Points on a hilly landscape, in no order, each with its height.
From any point a ball rolls to the lowest of the 6 points nearest to it. It stops when none of these is lower. Distance is the straight distance between rows; heights are no part of it.
J_968 height 4.04: [135 154 119 118 118 128 190 109 104 155 128]
J_578 height 4.37: [136  22 110 119 143 163 102 146 118 110 156]
J_748 height 4.79: [133  23 114 113 146 165 106 154 106 113 141]
J_267 height 5.34: [170 142 105  91 136 107 170  91 119 131 156]
J_936 height 2.02: [104 141 115 158 111 144 168 134 124 172 105]
J_240 height 3.74: [ 98 159 114 167 147 144  73 171 153 128 137]
J_665 height 4.76: [146 132 138 112 109 110 179  86 115 135 117]
J_452 height 1.58: [140 106 164 108  96 107 166  84 127 129 101]
J_770 height 4.48: [155  42 117 100 146 138  93 118 130  99 152]
J_390 height 4.09: [120  63 182  76  97 108 124  91 131  74 144]
J_285 height 5.22: [114 171 107 143 170 178 117 201 112 156 100]
J_32 height 2.26: [160  90 158  78 116 107 135  84 128  97 141]
J_603 height 3.75: [126 175 114 157 165 140  60 183 138 118 127]
J_480 height 3.18: [143  92 175 100  95 109 154  78 123 116 101]
J_56 height 3.04: [105 160 108 160 156 153  87 180 140 141 117]
J_802 height 3.47: [102 161 107 134 126 150 178 151 105 169 120]
J_664 height 0.94: [180 109 125  85 139 110 136  85 125 111 153]
J_560 height 4.85: [ 96 180 152 146 131 113  71 162 148  96 145]
J_618 height 3.53: [ 91 149 105 172 134 153 114 169 139 159 114]
J_34 height 4.03: [101 164 101 145 148 169 143 182 113 171 107]
J_656 height 4.06: [126  72 194  84  92 111 138  88 127  95 119]
J_264 height 4.31: [124 142 123 142 107 128 182 112 117 159 102]
J_981 height 5.17: [132  89 183 119  90 115 149  80 132 122  80]
J_776 height 4.18: [138 127 143 127 104 118 182  91 124 149 105]
J_554 height 5.30: [ 85 139 115 187 107 132 108 131 165 140 129]
J_117 height 5.03: [161 154 113 100 117 111 178  94 115 146 146]
J_839 height 2.66: [139  86 180  83  98 110 137  88 129  93 120]
J_555 height 0.91: [147  89 173  78 106 109 140  84 129  99 129]
J_996 height 2.31: [160 142 122  99 126 109 177  91 116 136 141]
J_461 height 2.54: [167  41  99 103 163 158 103 137 120 118 136]
J_184 height 3.97: [161  44 107  97 155 150  94 122 123 106 147]
J_65 height 5.08: [115 183 137 146 151 117  61 170 144 103 141]
J_728 height 4.24: [ 88 138 104 183 123 147 114 146 149 158 119]
J_931 height 3.66: [ 99 132 111 176 112 140 139 133 138 164 110]
J_63 height 3.01: [112 164 112 127 126 143 181 142 105 172 119]
J_129 height 4.61: [183  97 111  87 146 113 125  90 129 114 149]
J_939 height 3.17: [ 95 153 106 156 135 159 139 169 127 168 105]
J_698 height 7.06: [167 123 129  90 122 103 159  84 121 121 144]
J_559 height 4.36: [ 93 165 128 156 138 123  76 166 158 112 145]
J_801 height 5.24: [115 192 154 141 144 104  68 162 134  91 140]
J_765 height 3.02: [ 99 140 104 170 114 147 148 143 135 168 111]
J_753 height 4.59: [134  22 116 118 134 152  96 136 120  99 160]
J_102 height 2.11: [123 170 107 155 172 159  80 190 135 139 113]
J_472 height 5.79: [129 199 150 137 159 100  69 164 125  88 134]
J_10 height 4.45: [ 86 160 127 170 127 124  74 158 159 121 145]
J_476 height 4.53: [120 131 133 144 103 126 176 109 122 160 102]
J_38 height 5.62: [120 199 193 148 135  79  86 150 103  83  99]
J_962 height 5.23: [133 185 132 149 163 119  59 175 136 102 133]
J_422 height 5.14: [101 117 125 184  94 128 136 110 149 161 102]
J_623 height 3.41: [113 168 108 152 164 166  98 193 123 149 101]
J_220 height 4.87: [141  61 147  83 118 110 108  99 135  76 156]
J_688 height 3.91: [163  76 134  83 139 117 110 100 136  91 156]
J_153 height 6.21: [121 110 140 161  91 127 162  96 137 157  89]
J_806 height 3.06: [126 157 110 122 120 133 192 120 105 165 130]
J_739 height 5.95: [136 139 127 119 108 117 188  99 115 151 117]
J_339 height 5.07: [106 177 103 123 140 161 181 168 102 170 125]
J_577 height 4.65: [152  49 121  96 147 134  96 120 133  99 160]
J_521 height 4.55: [ 94 129 112 185  99 135 136 121 150 160 105]
J_78 height 3.73: [172 105 141  81 129 107 135  87 130 102 147]
J_486 height 4.82: [ 81 168 140 160 122 112  77 159 159 104 146]
J_810 height 5.81: [135 204 172 137 146  84  82 155 109  85 118]
J_643 height 5.26: [105 191 179 136 133  96  76 163 129  86 130]
J_853 height 4.64: [157 120 147  94 112 106 169  82 116 121 128]
J_598 height 5.33: [186 123  92  91 150 118 143  93 126 128 156]
J_216 height 5.29: [131  32 121 103 138 137  95 123 132  85 171]
J_52 height 2.10: [146 117 155 112 102 106 171  80 117 135 106]
J_159 height 4.42: [ 86 149 115 173 126 140  89 161 159 134 138]
J_694 height 5.12: [ 76 149 121 184 108 125  90 142 167 128 146]
J_702 height 5.25: [183  72 100  90 160 132 107 108 128 112 148]
J_708 height 0.34: [125 177  95 111 132 134 188 134  96 159 144]
J_252 height 6.90: [123 103 142 165  86 124 151  84 143 148  81]
J_844 height 2.73: [104 153 105 156 121 151 165 151 119 168 108]
J_234 height 3.79: [101 157 105 155 152 172 120 185 118 156 105]
J_174 height 4.91: [181 124 111  91 140 108 149  90 124 120 154]
J_393 height 3.35: [145 160  98 102 127 118 184 115 108 144 150]

For each start below, name the point where the ball stops.
J_153: J_452
J_252: J_452
J_739: J_708
J_559: J_102
J_753: J_461
J_216: J_461
J_422: J_936
J_554: J_936

Call two points neighbours if one is among the 6 nearest of the other. Go from one point of each pair to the other, from neighbour to neighbour, staying as low as possible. Name the highest point that can't be avoided.
J_102, J_452: J_264
J_555, J_664: J_32
J_996, J_708: J_393
J_452, J_555: J_839
J_996, J_102: J_618
J_708, J_936: J_63
